Points on a hilly landscape, in no order, each with its height.
From any point a ball rolls to the lowest of the 2 points nearest to it. It stops when none of these is lower. Distance is the straight distance between rows; heights are no part of it.
q_837 h=135: 135,103,78,180,126,168,76,208,144,120,108,116,165,113,116,113,130,86,166,69,127,140,143,180,133,150,103,70,110,158,140,126,104,146,110,145,146,124,102,82,130,151,157,100,162,151,131,155,64,131,195,115,121,128,94,90,110,95,119,123,107,82
q_610 h=395: 164,160,165,81,144,159,41,116,118,129,145,102,146,123,120,173,85,152,105,114,125,147,167,99,96,144,126,98,153,144,137,112,75,104,154,91,128,145,127,162,172,107,98,96,198,108,186,162,101,103,147,136,152,136,61,137,81,163,128,151,145,91
q_72 h=128: 123,128,192,150,186,115,163,72,103,123,140,130,140,95,187,178,117,159,126,206,129,101,162,91,106,105,144,173,155,125,146,165,158,163,117,89,167,95,91,208,152,108,97,202,123,117,110,81,198,129,29,148,151,99,159,96,127,174,178,84,143,170
q_677 h=201: 194,143,93,143,135,157,72,205,160,180,134,126,155,165,132,89,120,124,103,58,126,165,140,156,134,135,117,70,161,114,117,126,95,129,156,95,102,86,117,94,127,139,153,60,171,108,162,172,82,126,170,100,133,83,95,142,110,119,108,168,101,147
q_180 h=372: 131,69,126,174,68,103,189,83,153,96,144,141,96,99,109,77,198,91,153,126,133,93,108,141,141,122,129,165,83,163,105,147,158,137,84,196,110,136,178,136,113,153,116,156,50,170,103,104,139,155,117,182,100,116,110,74,162,101,138,146,161,100
q_355 h=519: 134,189,135,94,172,141,114,116,119,194,92,124,142,109,105,146,137,142,122,106,80,144,141,109,74,147,109,91,111,175,139,154,94,121,180,125,66,129,64,162,81,112,96,95,152,170,166,168,100,66,133,52,178,118,117,167,133,160,123,125,105,69
q_782 h=620: 82,168,138,101,171,142,162,32,68,161,139,185,143,50,150,135,118,176,150,136,97,97,164,90,118,94,109,184,103,143,167,149,171,156,128,135,158,135,135,201,102,118,54,128,117,161,130,67,119,87,68,80,125,118,161,100,138,148,146,70,160,105
q_771 h=314: 83,150,94,111,134,155,84,112,89,74,146,180,118,83,89,145,73,112,171,108,129,114,135,129,126,117,58,132,93,143,160,81,112,136,132,133,193,180,155,98,134,131,147,88,135,143,148,102,78,128,188,125,122,191,122,73,120,68,122,115,161,82
q_451 h=260: 112,97,75,196,68,132,105,179,91,157,76,127,118,100,124,118,157,87,134,157,100,134,138,154,134,111,163,85,82,165,120,114,153,110,102,194,110,140,136,101,135,162,101,145,156,160,121,203,103,163,143,153,132,109,100,129,115,88,140,139,99,75
q_242 h=370: 191,153,198,75,156,155,96,99,133,131,119,95,174,114,154,145,136,164,102,117,102,135,170,112,100,147,152,150,169,126,112,147,96,114,135,132,96,140,144,203,167,104,60,118,176,125,202,156,136,69,117,100,152,134,76,123,93,183,126,157,150,79
q_920 h=521: 142,177,133,90,162,145,159,109,135,160,91,163,159,141,140,77,129,128,104,97,82,141,125,162,121,137,149,132,140,97,121,170,138,143,172,166,66,121,99,132,124,110,86,90,136,140,162,133,106,53,82,42,153,120,178,155,131,167,122,151,110,123
q_545 h=320: 161,56,57,171,65,129,118,155,113,75,84,145,150,119,141,78,178,95,151,134,109,116,140,176,108,138,210,168,139,133,131,126,127,131,108,189,157,163,168,140,146,164,95,191,114,132,75,148,117,146,97,138,130,161,127,83,141,129,144,126,130,136
q_157 h=245: 105,122,104,110,104,127,64,146,118,72,125,143,141,148,141,138,89,136,129,156,141,135,126,151,147,120,165,149,136,103,119,80,136,120,114,121,179,166,156,114,158,121,131,138,151,101,143,131,112,146,131,142,120,164,150,126,122,117,136,120,123,145
q_976 h=503: 119,97,168,141,123,75,209,78,174,115,187,98,117,132,152,105,159,141,133,124,155,90,104,120,140,135,110,183,147,120,128,166,156,144,82,121,125,83,142,172,136,123,129,167,42,145,76,45,163,134,74,167,130,111,135,93,173,150,155,111,193,165
q_989 h=473: 128,174,53,147,144,150,97,162,86,159,77,165,145,128,119,149,112,119,118,161,125,155,118,107,88,146,150,94,118,151,172,120,109,150,172,117,147,125,108,118,78,121,115,148,144,137,71,156,107,95,90,90,164,162,169,179,122,165,161,105,92,135
q_22 h=494: 187,81,130,130,84,143,144,132,183,138,156,103,126,129,121,56,200,113,132,57,148,128,135,144,112,161,126,130,147,113,116,135,102,88,128,175,72,134,206,136,114,196,112,146,105,128,87,102,145,145,150,150,100,123,63,81,160,137,126,167,205,158
q_214 h=383: 122,136,150,122,136,103,135,110,81,143,133,105,60,144,94,187,102,154,110,198,160,141,113,64,91,140,120,125,113,146,117,131,137,118,129,81,141,109,105,148,123,113,119,147,119,118,109,117,176,137,107,171,120,109,126,169,120,126,146,118,132,136
q_155 h=143: 158,124,168,101,147,122,126,137,161,96,113,97,144,175,179,196,75,132,100,194,155,125,124,120,130,119,165,170,187,88,129,136,138,141,136,90,185,118,109,133,162,100,158,189,152,66,105,110,196,139,57,149,130,161,177,146,126,175,131,95,123,218
q_392 h=465: 186,91,79,145,73,134,70,195,115,129,142,149,115,157,105,115,103,120,138,103,183,156,138,126,106,157,125,98,147,137,135,100,103,96,146,103,150,137,156,113,137,192,121,134,133,109,97,134,87,165,146,142,112,128,82,126,124,117,145,156,166,161
q_187 h=226: 157,190,121,96,161,123,174,124,179,175,149,158,96,190,127,86,118,144,100,85,152,150,91,142,162,126,108,133,150,76,98,148,143,131,165,110,75,98,144,92,112,129,190,84,114,90,127,66,135,111,130,80,97,111,180,186,162,144,103,159,138,211
q_901 h=537: 168,158,149,97,151,115,189,125,152,186,103,138,128,140,123,62,159,140,121,81,103,127,123,152,104,144,117,123,127,105,94,189,131,128,150,168,30,111,95,146,105,140,84,93,117,156,161,125,130,63,112,63,137,88,137,157,154,135,115,169,135,95
q_152 h=510: 173,61,155,155,79,149,157,119,192,149,152,66,135,124,139,49,234,107,118,82,108,121,125,150,100,146,140,121,122,133,103,150,103,113,108,194,59,104,173,129,99,168,110,144,97,152,88,148,153,142,146,148,118,118,63,87,147,142,120,170,175,132
q_475 h=169: 170,125,58,174,126,177,95,237,167,142,104,137,165,143,125,63,149,103,140,23,125,153,146,188,148,144,111,83,151,122,125,130,116,138,149,140,117,95,140,77,121,155,152,65,160,121,138,148,75,122,181,89,127,84,101,106,123,101,103,147,108,138
q_572 h=195: 100,106,186,123,134,115,150,67,153,94,128,79,185,143,174,135,174,104,121,163,92,97,118,149,173,111,207,116,157,89,107,134,120,149,80,137,97,112,76,148,160,82,136,150,150,119,145,168,153,149,151,143,163,114,128,89,82,148,104,97,65,104
q_564 h=271: 141,73,140,144,101,106,153,123,201,104,114,78,166,163,170,103,205,102,118,132,84,103,126,192,169,105,211,107,146,104,90,142,118,138,61,162,102,97,113,119,153,107,153,176,146,140,116,175,146,151,142,148,164,108,117,96,121,122,121,110,76,126
q_539 h=316: 147,94,54,155,89,121,121,155,132,77,52,160,160,166,155,86,145,113,110,133,89,134,149,186,149,112,222,153,167,72,124,130,142,140,123,179,152,140,150,122,174,117,123,180,136,118,99,164,111,138,77,111,153,153,173,108,132,142,140,111,101,188
q_102 h=294: 133,100,165,126,124,122,173,71,196,43,200,101,126,95,107,117,165,123,148,78,137,81,123,120,160,134,126,180,132,132,112,140,129,144,61,126,128,134,150,166,121,111,136,157,104,141,178,95,135,164,167,175,120,116,45,51,124,110,124,160,134,67
q_59 h=603: 99,160,169,99,178,144,178,50,87,168,120,139,156,82,154,139,160,160,135,137,81,107,165,108,110,117,128,156,122,151,146,175,145,140,124,143,84,120,74,203,97,105,52,124,107,178,132,104,125,83,70,77,138,100,155,98,113,171,141,77,112,97
q_890 h=216: 180,130,107,116,130,130,107,169,171,115,91,112,155,200,159,171,98,110,92,156,152,146,116,147,127,130,175,143,200,86,124,137,117,134,154,92,168,118,101,107,146,100,176,176,162,67,107,153,158,136,70,127,136,173,169,148,123,187,126,113,99,238
q_5 h=404: 133,36,136,181,71,105,174,134,181,132,170,104,78,110,98,114,170,88,144,108,154,108,96,133,150,118,97,117,75,185,122,116,144,106,81,173,118,124,165,110,100,164,155,160,63,166,111,117,133,188,167,188,113,111,71,76,166,82,120,154,154,104
q_236 h=340: 209,140,185,92,133,125,116,111,149,126,129,88,122,144,141,134,146,159,72,149,128,134,154,101,103,134,164,135,172,104,104,163,112,120,131,128,105,125,163,190,165,104,63,136,162,110,175,158,171,93,87,140,130,104,77,148,108,175,153,165,149,120
q_643 h=298: 113,165,82,108,138,168,72,125,105,94,120,165,156,91,107,106,108,121,159,83,113,126,146,139,127,140,103,120,99,127,146,106,119,138,136,155,166,175,158,115,145,131,108,92,151,146,143,121,71,94,161,109,143,169,124,95,120,119,130,122,143,86
q_902 h=481: 208,101,90,124,73,145,104,170,151,126,146,149,124,137,107,67,158,125,134,57,170,142,149,133,118,159,128,132,160,109,127,119,105,80,160,145,102,148,220,143,135,212,98,139,128,95,92,99,127,156,139,144,95,110,64,96,150,127,127,168,207,176
q_951 h=274: 181,118,118,131,72,126,88,161,148,138,125,96,114,145,128,87,156,119,82,140,107,141,152,149,133,107,167,73,140,110,82,129,126,104,110,148,99,120,162,122,156,145,84,122,160,112,157,207,139,158,132,164,117,86,63,149,106,105,127,179,123,121
q_518 h=327: 155,70,120,146,128,127,167,165,231,118,141,91,141,142,153,86,219,91,121,73,85,127,119,200,185,104,143,100,114,115,85,135,116,140,69,170,113,88,150,97,124,120,172,134,131,147,141,136,133,140,175,133,128,91,94,96,140,87,101,118,95,105
q_293 h=190: 155,144,114,108,140,107,159,149,178,147,161,145,96,183,113,96,125,146,129,69,188,150,102,142,158,137,79,119,139,88,117,119,131,117,141,100,100,120,155,80,106,158,201,111,95,106,100,52,132,131,159,120,88,130,154,156,179,110,122,138,157,204
q_710 h=388: 119,146,159,125,192,135,119,99,101,142,111,99,168,101,142,219,144,169,150,165,143,123,151,80,99,146,126,123,119,186,176,156,81,149,122,82,143,130,72,195,87,102,134,156,135,143,109,124,138,102,107,109,153,144,108,124,102,201,142,74,118,104
q_210 h=435: 35,124,167,112,163,106,155,88,111,66,169,142,112,108,124,148,96,147,177,173,154,104,90,95,161,117,94,209,144,116,135,90,157,133,109,74,175,149,119,121,141,117,138,122,86,120,132,64,156,160,124,136,92,154,191,113,133,107,74,90,134,138
q_723 h=492: 124,123,120,171,135,101,149,167,148,143,107,94,155,165,140,120,153,113,129,154,134,141,103,148,129,129,147,91,111,122,128,129,130,127,107,130,129,88,63,92,114,119,167,139,102,140,85,143,143,136,130,124,126,121,162,153,134,134,130,113,80,143
q_257 h=259: 163,179,116,79,129,121,134,119,142,155,139,185,100,176,127,68,103,147,90,88,132,150,112,147,157,120,126,145,149,57,85,137,168,130,176,138,85,139,181,113,135,121,125,75,127,90,165,102,125,96,102,92,113,114,168,179,145,134,108,168,152,183
q_713 h=635: 106,145,134,127,176,127,164,91,87,133,130,177,140,85,152,144,120,166,165,146,153,107,138,102,131,127,103,182,109,145,165,157,150,163,122,109,164,122,115,174,115,129,110,152,87,144,83,29,128,89,83,95,134,151,177,108,141,165,153,83,160,129
q_903 h=438: 132,82,140,150,95,125,149,149,88,135,168,146,79,91,49,165,88,117,173,95,149,120,140,112,132,161,42,99,75,171,146,128,125,108,101,138,138,124,123,98,136,167,159,124,93,141,140,107,89,180,210,153,111,142,64,74,123,56,143,157,152,77
q_624 h=96: 168,132,175,134,142,135,121,95,84,144,124,124,114,86,135,177,126,183,125,165,158,134,167,47,79,140,129,159,119,188,153,162,139,130,141,103,165,134,157,220,136,141,84,182,143,126,137,95,175,110,79,155,134,120,76,131,132,165,176,149,178,106
q_562 h=269: 140,174,107,132,157,168,77,153,140,157,111,112,112,155,108,192,81,121,67,163,170,156,97,97,95,164,120,119,153,152,116,122,70,149,197,49,126,104,79,73,108,109,189,118,173,87,125,157,139,114,109,113,127,144,171,210,140,145,122,119,72,188
q_369 h=291: 158,167,59,138,113,136,149,154,115,117,84,204,129,167,129,55,119,129,73,93,101,151,128,171,150,127,173,152,156,58,118,136,180,139,189,159,107,123,175,108,124,122,113,108,122,115,126,149,105,100,62,82,130,111,187,177,135,152,130,162,131,199
q_841 h=505: 122,208,106,93,173,166,126,111,133,171,80,169,179,98,131,121,120,124,115,86,70,147,145,134,96,143,139,118,129,157,165,149,104,147,197,146,72,133,101,141,74,111,88,100,155,171,146,164,81,42,91,12,188,141,166,164,132,183,139,126,109,112
q_550 h=351: 100,136,101,138,139,134,173,147,174,107,122,182,118,165,135,60,132,98,123,77,104,147,122,193,191,101,112,136,117,80,84,112,172,135,145,189,129,127,172,73,121,118,174,71,108,120,160,106,119,114,148,87,93,104,188,127,158,91,97,133,104,147
q_482 h=305: 183,128,145,110,75,113,102,119,135,107,132,80,107,135,131,111,149,134,80,167,119,126,153,120,118,114,186,111,153,112,95,147,126,113,98,146,104,134,174,161,161,127,59,145,159,103,158,185,164,151,103,186,118,109,51,146,101,135,154,176,140,116
q_206 h=296: 71,141,125,140,100,101,161,125,108,137,87,146,113,105,135,80,152,104,120,164,61,107,134,170,173,69,161,108,80,102,93,136,186,125,119,200,79,138,112,122,128,111,82,98,142,149,175,189,125,123,107,121,135,84,157,164,126,75,120,125,96,79
q_963 h=407: 144,72,112,126,87,86,134,167,180,110,170,114,81,178,141,80,157,113,126,107,153,145,121,171,173,105,133,121,140,111,107,88,119,85,120,118,155,142,199,103,109,177,178,182,75,118,112,101,144,201,124,180,98,129,134,133,186,90,136,133,170,195
q_922 h=225: 92,135,108,146,86,121,100,141,49,181,91,123,84,104,92,165,112,127,119,178,89,129,144,110,121,103,132,69,71,156,129,106,160,92,116,156,117,140,113,113,124,134,105,127,157,145,154,209,116,170,154,160,147,113,109,146,103,64,152,133,107,81
q_463 h=319: 169,135,75,154,92,103,172,135,121,144,98,180,100,158,124,49,154,118,101,123,130,145,128,153,127,135,160,137,133,91,121,162,171,134,177,175,93,121,173,118,119,154,94,120,85,134,69,121,134,112,48,107,104,98,180,179,162,140,138,146,164,181
q_809 h=349: 141,140,187,129,190,120,145,106,138,132,129,48,137,142,126,194,142,164,108,153,150,140,117,86,93,156,121,98,128,144,136,150,79,125,130,73,104,98,51,165,118,95,150,137,129,139,147,147,155,115,146,140,142,99,94,147,98,199,121,108,96,107
q_184 h=460: 96,155,142,153,133,119,150,124,124,139,78,89,154,166,163,166,135,103,97,222,124,129,104,130,137,115,161,99,142,91,87,113,144,120,131,143,111,106,69,100,123,110,149,144,137,107,105,187,178,157,94,145,147,110,204,153,105,124,138,88,58,146
q_17 h=561: 104,108,188,139,161,107,215,76,175,114,166,88,152,108,134,92,208,127,133,117,94,85,107,138,158,123,126,143,119,107,110,168,135,162,63,147,76,77,69,163,134,90,122,131,68,177,138,115,140,123,141,137,127,85,128,77,124,145,109,118,104,96
q_272 h=203: 149,68,127,133,107,124,107,164,182,59,144,81,176,130,142,124,151,98,167,80,154,89,143,177,131,152,152,125,145,152,142,152,88,134,68,123,159,144,119,133,128,138,160,180,113,139,131,116,109,151,167,160,126,172,60,68,132,152,128,127,115,107
q_792 h=587: 120,139,182,106,179,136,197,63,129,138,123,111,166,108,159,108,181,138,139,119,81,105,147,138,129,128,144,151,132,117,125,180,128,150,103,155,58,103,56,180,136,94,78,121,90,173,143,106,122,74,97,82,131,107,151,81,112,174,132,112,103,100
q_715 h=124: 121,149,223,90,178,129,128,71,143,111,146,110,159,132,167,170,103,149,115,155,131,142,127,94,151,122,145,174,168,102,142,139,109,138,144,85,152,128,106,163,171,84,131,117,156,86,154,90,160,90,96,112,130,133,132,134,93,202,98,115,134,147
q_957 h=278: 183,115,70,144,122,134,128,165,144,110,62,141,176,179,150,113,146,116,108,122,120,152,142,160,122,137,196,146,183,88,148,153,128,148,148,141,145,115,117,122,155,113,133,169,141,109,79,143,115,108,67,99,151,165,167,123,128,183,145,127,110,204
q_797 h=542: 206,132,137,139,115,122,158,139,156,195,105,87,124,151,125,76,191,127,92,100,128,145,124,126,71,158,126,98,132,130,105,174,101,111,158,154,50,93,118,133,104,156,98,115,118,160,122,163,145,89,119,99,126,83,99,164,140,157,121,177,131,115
q_55 h=205: 136,108,123,103,124,119,84,156,104,74,135,128,153,125,154,157,81,153,151,154,172,110,144,127,121,130,157,156,147,137,159,111,120,139,109,92,214,158,142,150,145,121,123,176,146,97,131,80,133,135,117,154,131,190,110,116,133,141,150,120,165,128
q_785 h=32: 100,136,135,144,115,136,89,153,124,165,98,90,169,151,175,137,124,96,93,152,92,145,118,155,155,101,173,70,138,106,95,97,130,120,120,143,101,115,105,97,155,95,145,88,201,106,171,214,125,139,167,140,154,100,139,148,92,102,99,114,52,92
q_578 h=419: 36,182,130,68,133,132,104,97,72,157,130,176,90,112,118,137,61,133,125,141,69,140,106,85,106,101,91,136,101,134,159,83,155,101,191,112,141,166,127,85,133,113,131,63,142,128,140,160,122,103,140,99,152,138,185,189,125,74,103,122,107,141
q_916 h=119: 69,107,177,136,131,118,113,123,153,102,133,71,180,146,169,160,134,99,123,154,121,117,104,147,179,110,164,103,147,110,112,100,119,124,91,106,121,121,71,107,148,99,174,129,162,111,154,166,148,166,189,151,142,115,133,121,89,126,86,94,57,107
q_825 h=240: 186,148,109,127,101,134,58,178,120,163,123,130,118,160,111,109,93,126,69,124,116,154,144,131,112,117,136,75,153,101,85,109,122,104,156,108,99,109,148,117,145,124,102,88,174,97,173,217,121,136,127,149,132,90,96,171,106,105,130,168,103,140
q_608 h=276: 93,148,84,128,113,165,55,137,116,91,106,158,175,119,142,99,109,102,135,115,87,145,131,165,149,119,161,122,124,105,137,88,137,129,130,161,162,170,159,92,162,111,120,108,170,126,160,170,83,116,148,119,162,155,150,114,109,121,120,109,101,119
q_811 h=511: 89,128,93,176,146,118,134,182,106,156,106,137,120,136,107,137,117,122,157,133,134,141,111,132,119,135,98,79,78,156,144,109,137,122,118,119,143,110,76,77,92,131,162,108,113,150,93,130,111,123,164,106,118,144,162,158,138,98,129,123,93,110
q_582 h=408: 89,171,173,107,167,124,138,78,87,152,116,109,94,127,121,188,106,146,112,213,128,130,117,67,109,118,133,138,129,113,116,134,142,132,150,97,129,112,98,163,123,95,97,139,135,107,126,136,181,130,76,153,135,100,162,166,103,152,128,75,105,136
q_61 h=346: 173,136,119,122,117,94,169,114,146,136,126,144,105,172,140,92,135,137,98,142,144,148,127,145,140,131,153,159,145,89,116,158,162,145,146,144,126,104,155,135,150,135,121,144,88,117,67,86,161,113,47,123,106,121,179,158,157,158,156,127,168,200
q_182 h=332: 131,99,123,137,92,134,133,88,128,58,145,129,141,93,123,125,152,126,164,134,122,92,134,135,144,132,183,185,116,159,112,132,140,137,71,154,157,158,170,162,142,120,94,181,135,127,146,104,129,163,133,178,121,149,63,67,126,104,158,148,134,79
q_887 h=381: 89,127,119,95,119,142,78,151,71,126,144,146,75,160,102,203,42,164,113,190,143,153,115,80,90,134,91,122,126,154,137,78,117,102,161,52,148,135,118,77,144,153,176,95,153,108,124,159,132,149,139,141,113,150,188,191,130,54,119,135,107,160
q_672 h=26: 112,138,211,99,198,132,145,100,165,99,147,87,147,152,166,199,83,143,128,183,157,128,104,91,141,140,119,186,168,111,139,149,104,149,145,59,150,114,70,120,141,101,180,142,126,88,112,81,185,131,80,120,131,135,167,152,109,197,89,94,134,192
q_374 h=426: 134,43,128,186,79,117,165,176,134,144,157,130,71,98,76,149,126,84,154,101,146,131,132,135,155,121,64,102,62,185,115,107,137,106,86,168,128,112,136,88,126,161,168,127,103,158,134,129,97,185,199,150,105,111,67,74,135,53,131,150,124,76
q_732 h=230: 147,182,136,92,157,165,80,131,145,149,140,142,132,161,126,158,72,135,65,125,161,169,105,109,129,142,117,147,168,132,113,132,92,145,202,64,117,131,119,95,137,102,189,81,172,84,147,122,122,90,112,87,128,153,156,195,129,173,96,145,116,199
q_435 h=158: 180,93,137,139,122,118,116,145,112,110,131,122,139,122,148,144,122,153,148,143,185,124,146,98,99,145,140,157,141,161,154,142,131,140,122,111,181,138,150,182,136,150,111,179,122,116,95,65,149,109,94,146,125,157,101,125,148,176,163,139,182,139
q_466 h=440: 51,158,110,90,131,140,67,91,54,141,120,135,126,89,133,205,97,154,146,189,101,117,119,76,108,97,128,112,121,157,187,76,123,125,115,109,179,164,123,136,108,110,118,137,156,129,122,156,119,158,161,141,150,170,135,127,85,117,132,82,122,91
q_479 h=149: 155,137,74,144,83,159,107,188,106,147,115,175,103,108,74,66,121,105,137,59,110,129,156,149,126,149,84,105,103,124,100,125,155,100,162,179,105,142,161,107,143,183,84,86,158,136,135,165,80,128,164,109,115,102,82,115,131,65,125,173,150,104
q_722 h=100: 93,111,102,174,139,152,82,191,143,142,101,91,179,118,151,137,125,86,152,96,105,140,131,183,155,121,132,65,110,143,137,105,116,147,98,141,127,110,83,77,139,104,171,80,184,134,154,177,82,125,198,120,140,116,117,116,101,91,101,94,72,75
q_739 h=400: 74,168,86,100,107,145,60,144,51,137,123,181,79,134,118,161,41,155,92,176,105,153,119,94,94,105,109,141,108,121,144,50,151,95,180,107,151,168,165,87,144,134,129,99,154,123,131,193,124,134,110,135,140,148,203,197,133,65,141,136,121,157
q_871 h=167: 161,79,95,148,101,154,65,192,172,77,125,100,167,130,129,111,139,89,168,67,138,124,149,192,135,155,137,96,148,146,132,136,85,133,90,125,158,142,122,110,140,168,152,147,152,131,135,142,83,157,182,140,123,142,67,74,110,123,124,130,116,99
q_459 h=466: 96,116,165,118,152,84,173,122,147,93,176,112,103,133,127,146,105,158,166,136,194,94,96,101,143,135,90,188,140,124,136,131,152,145,96,72,163,111,112,143,122,120,154,156,54,127,94,36,162,152,118,156,109,141,155,120,154,139,124,109,165,150
q_654 h=120: 173,131,98,154,106,114,157,181,122,189,149,171,86,139,66,80,116,113,144,52,143,131,137,131,121,146,64,86,100,118,110,135,150,99,155,153,76,117,150,90,116,180,138,72,133,135,126,113,110,121,186,99,107,86,97,151,160,62,121,168,145,135
q_609 h=344: 113,123,120,95,103,127,93,128,33,134,167,155,66,94,67,190,51,172,154,157,134,131,145,78,91,142,82,123,99,165,155,86,127,102,134,96,175,148,148,123,148,146,127,127,126,113,129,109,97,169,163,153,120,168,110,132,105,66,162,148,178,107
q_898 h=357: 136,92,86,148,63,120,100,135,79,69,133,155,115,86,128,140,110,135,164,172,142,103,127,141,130,121,180,164,113,176,121,98,124,111,89,158,190,191,195,146,152,153,77,204,136,116,127,121,107,192,121,185,126,163,72,84,136,97,167,154,150,88
q_698 h=253: 130,75,171,118,129,115,157,114,231,41,197,62,154,127,141,125,164,115,144,60,145,71,121,155,163,132,130,142,149,127,139,141,96,139,63,101,141,123,122,151,114,111,178,165,95,142,161,106,129,164,181,178,137,140,50,64,133,139,117,134,115,97
q_888 h=431: 79,186,163,116,145,119,144,86,87,157,88,103,98,137,130,168,109,116,87,227,110,129,106,92,115,105,139,108,138,92,81,129,150,114,165,120,100,125,91,127,119,96,103,114,147,99,141,191,189,140,78,161,140,88,188,187,101,119,119,87,76,141
q_391 h=491: 122,205,64,112,156,182,99,131,101,147,83,198,178,102,132,127,97,121,95,102,97,158,145,119,109,135,147,141,134,132,182,128,116,162,195,134,125,132,139,125,96,104,106,125,160,147,117,155,86,53,72,41,185,162,183,174,127,194,142,120,125,157
q_709 h=189: 136,150,173,81,154,146,64,115,149,111,141,129,163,156,161,165,76,137,97,127,155,163,125,118,137,137,136,158,180,117,141,122,90,144,166,69,164,159,132,111,166,103,166,96,181,67,150,109,128,87,107,112,128,166,136,156,99,186,102,135,135,175
q_945 h=326: 78,132,106,162,112,106,157,156,130,126,103,156,95,145,128,77,133,116,116,144,94,129,130,176,182,76,135,127,83,91,89,109,180,111,132,186,112,128,149,87,129,113,131,86,126,137,150,155,121,116,118,110,102,87,193,167,157,76,119,136,100,118
q_721 h=21: 131,131,181,151,159,123,150,56,73,144,131,143,135,64,174,168,143,181,139,178,137,114,175,65,89,116,128,175,131,173,158,171,165,155,115,99,169,108,135,241,137,135,77,194,118,129,134,76,183,115,52,148,136,99,116,104,136,162,187,124,165,127
q_714 h=313: 161,142,157,129,173,125,122,133,160,138,123,47,118,170,127,201,112,143,82,160,173,147,99,95,91,164,112,92,137,136,121,139,57,131,150,50,118,91,56,113,118,108,179,135,150,105,124,150,161,122,137,145,123,111,120,183,116,178,129,110,79,145
q_104 h=451: 160,79,94,162,83,158,97,178,98,125,134,147,112,96,82,130,100,112,182,89,174,127,138,126,101,178,87,95,111,186,148,118,95,106,125,144,139,147,139,113,139,210,111,140,123,126,97,122,76,172,177,144,111,163,57,67,125,111,140,165,176,97
q_879 h=376: 80,147,179,104,167,126,182,87,176,106,152,169,123,146,125,80,127,97,140,79,122,136,96,152,191,109,75,152,137,78,99,130,152,141,137,142,123,136,139,93,132,105,173,53,91,113,168,65,126,97,170,102,84,117,166,111,136,109,63,126,113,122
q_558 h=650: 84,119,135,152,176,105,174,90,82,124,156,149,135,49,114,174,128,162,201,124,169,79,125,71,119,134,61,179,113,180,176,147,136,171,90,87,165,141,109,197,86,112,123,152,63,148,113,30,124,133,127,132,123,165,126,72,142,152,137,110,170,89
q_45 h=661: 106,122,119,136,154,117,160,125,97,75,150,155,138,74,97,157,104,127,197,110,198,73,119,116,121,131,55,170,122,167,162,135,113,167,97,103,182,174,138,163,92,125,143,143,78,137,122,29,107,132,154,152,116,196,102,50,152,119,123,121,177,66
q_885 h=365: 142,63,123,148,116,98,160,182,217,142,163,76,108,158,152,88,201,99,111,93,116,148,113,186,191,91,121,87,113,125,90,98,109,103,88,135,132,98,169,92,112,141,186,152,107,142,125,133,133,178,155,166,118,90,104,121,172,75,114,125,130,153
q_106 h=329: 98,158,100,82,134,141,85,107,54,99,160,180,93,75,97,173,48,168,168,134,143,114,139,89,114,117,76,154,103,144,172,68,126,126,152,100,206,177,174,118,143,133,124,108,138,117,130,76,97,128,166,127,125,193,131,112,127,82,139,122,199,109
q_752 h=403: 64,107,198,112,158,105,165,82,179,67,194,123,116,127,110,123,126,115,150,112,138,112,98,119,193,109,81,175,150,97,110,104,143,137,100,85,142,138,123,110,136,101,171,91,92,120,168,78,147,149,180,138,78,124,140,100,126,102,54,125,112,124
q_414 h=439: 28,190,108,71,145,144,122,50,85,138,122,197,124,74,134,132,88,123,162,119,75,119,115,89,121,91,91,148,91,131,194,90,142,137,158,147,181,177,139,107,100,100,99,80,112,152,116,127,101,89,134,74,145,153,177,142,122,124,117,78,127,117
q_897 h=456: 76,172,75,119,132,152,66,136,66,155,86,140,140,114,138,212,94,135,127,192,116,134,114,97,84,115,129,73,122,156,178,88,109,134,134,110,160,146,103,117,83,122,133,140,156,131,85,186,119,137,143,128,162,177,166,160,97,127,153,73,90,114
q_421 h=420: 59,134,157,109,160,128,101,84,91,116,135,104,160,97,131,188,120,143,156,160,119,107,125,84,130,127,135,124,131,149,175,107,114,134,99,93,152,148,83,154,114,91,124,135,147,129,142,132,129,150,159,151,137,160,109,106,85,152,116,88,113,87
q_876 h=153: 158,138,125,118,121,102,156,131,130,150,167,157,77,149,66,108,114,146,150,74,182,129,131,110,131,147,63,118,108,107,122,138,140,106,136,121,91,139,158,113,124,167,153,101,105,127,117,61,124,113,177,124,97,115,117,144,160,97,133,147,165,143
q_235 h=526: 87,168,120,123,184,134,116,115,111,169,118,128,138,116,100,150,122,139,156,103,114,131,136,113,112,153,88,85,80,164,158,140,108,136,159,105,112,119,61,105,82,112,154,78,133,158,123,126,100,81,167,75,145,145,135,156,121,139,117,117,109,87
q_50 h=361: 133,116,131,117,104,119,103,141,66,150,151,121,48,148,73,191,67,159,117,173,164,152,129,76,77,153,90,108,102,155,133,111,124,100,144,71,140,118,114,117,129,145,149,126,129,114,119,125,139,150,146,159,118,130,115,176,116,87,151,148,137,142
q_587 h=532: 121,119,178,128,151,96,236,63,185,133,174,101,123,127,135,76,196,140,132,90,137,94,106,130,145,137,90,160,136,101,112,183,139,145,86,149,73,76,121,158,128,123,131,124,37,176,97,60,143,99,116,141,118,86,144,84,164,146,135,117,166,139
q_575 h=527: 187,87,147,166,93,131,159,124,169,189,115,56,136,132,144,57,230,106,98,114,105,134,122,142,70,144,152,95,122,130,114,162,104,117,121,182,57,82,127,125,104,153,97,128,109,160,97,183,158,121,125,135,118,93,82,127,134,156,122,170,142,122
q_81 h=258: 36,141,138,134,97,95,128,116,60,165,102,125,87,103,112,139,117,126,120,190,69,111,131,119,153,63,131,103,79,121,108,101,182,90,127,161,100,145,112,116,124,108,107,99,166,142,181,204,139,158,141,143,144,100,147,163,114,63,114,116,98,80
q_281 h=287: 125,77,77,195,84,135,125,156,100,139,83,141,143,102,125,88,184,82,162,149,114,132,123,151,100,145,175,113,88,174,139,122,147,130,106,202,114,138,132,117,110,167,88,158,101,162,84,154,114,142,130,138,119,143,124,107,133,122,140,137,112,99
q_740 h=380: 130,115,107,130,97,76,140,148,143,104,138,139,84,185,135,109,125,142,124,159,168,136,102,153,156,114,134,163,134,101,109,105,159,107,118,127,168,130,163,115,134,150,148,159,74,113,80,97,159,164,88,149,86,137,182,155,173,118,141,121,157,194

For each start below, name the point where the ball stops.
q_355 | q_672
q_369 | q_654
q_421 | q_672
q_920 | q_672
q_392 | q_785
q_558 | q_922
q_539 | q_672
q_608 | q_721
q_587 | q_922
q_825 | q_785
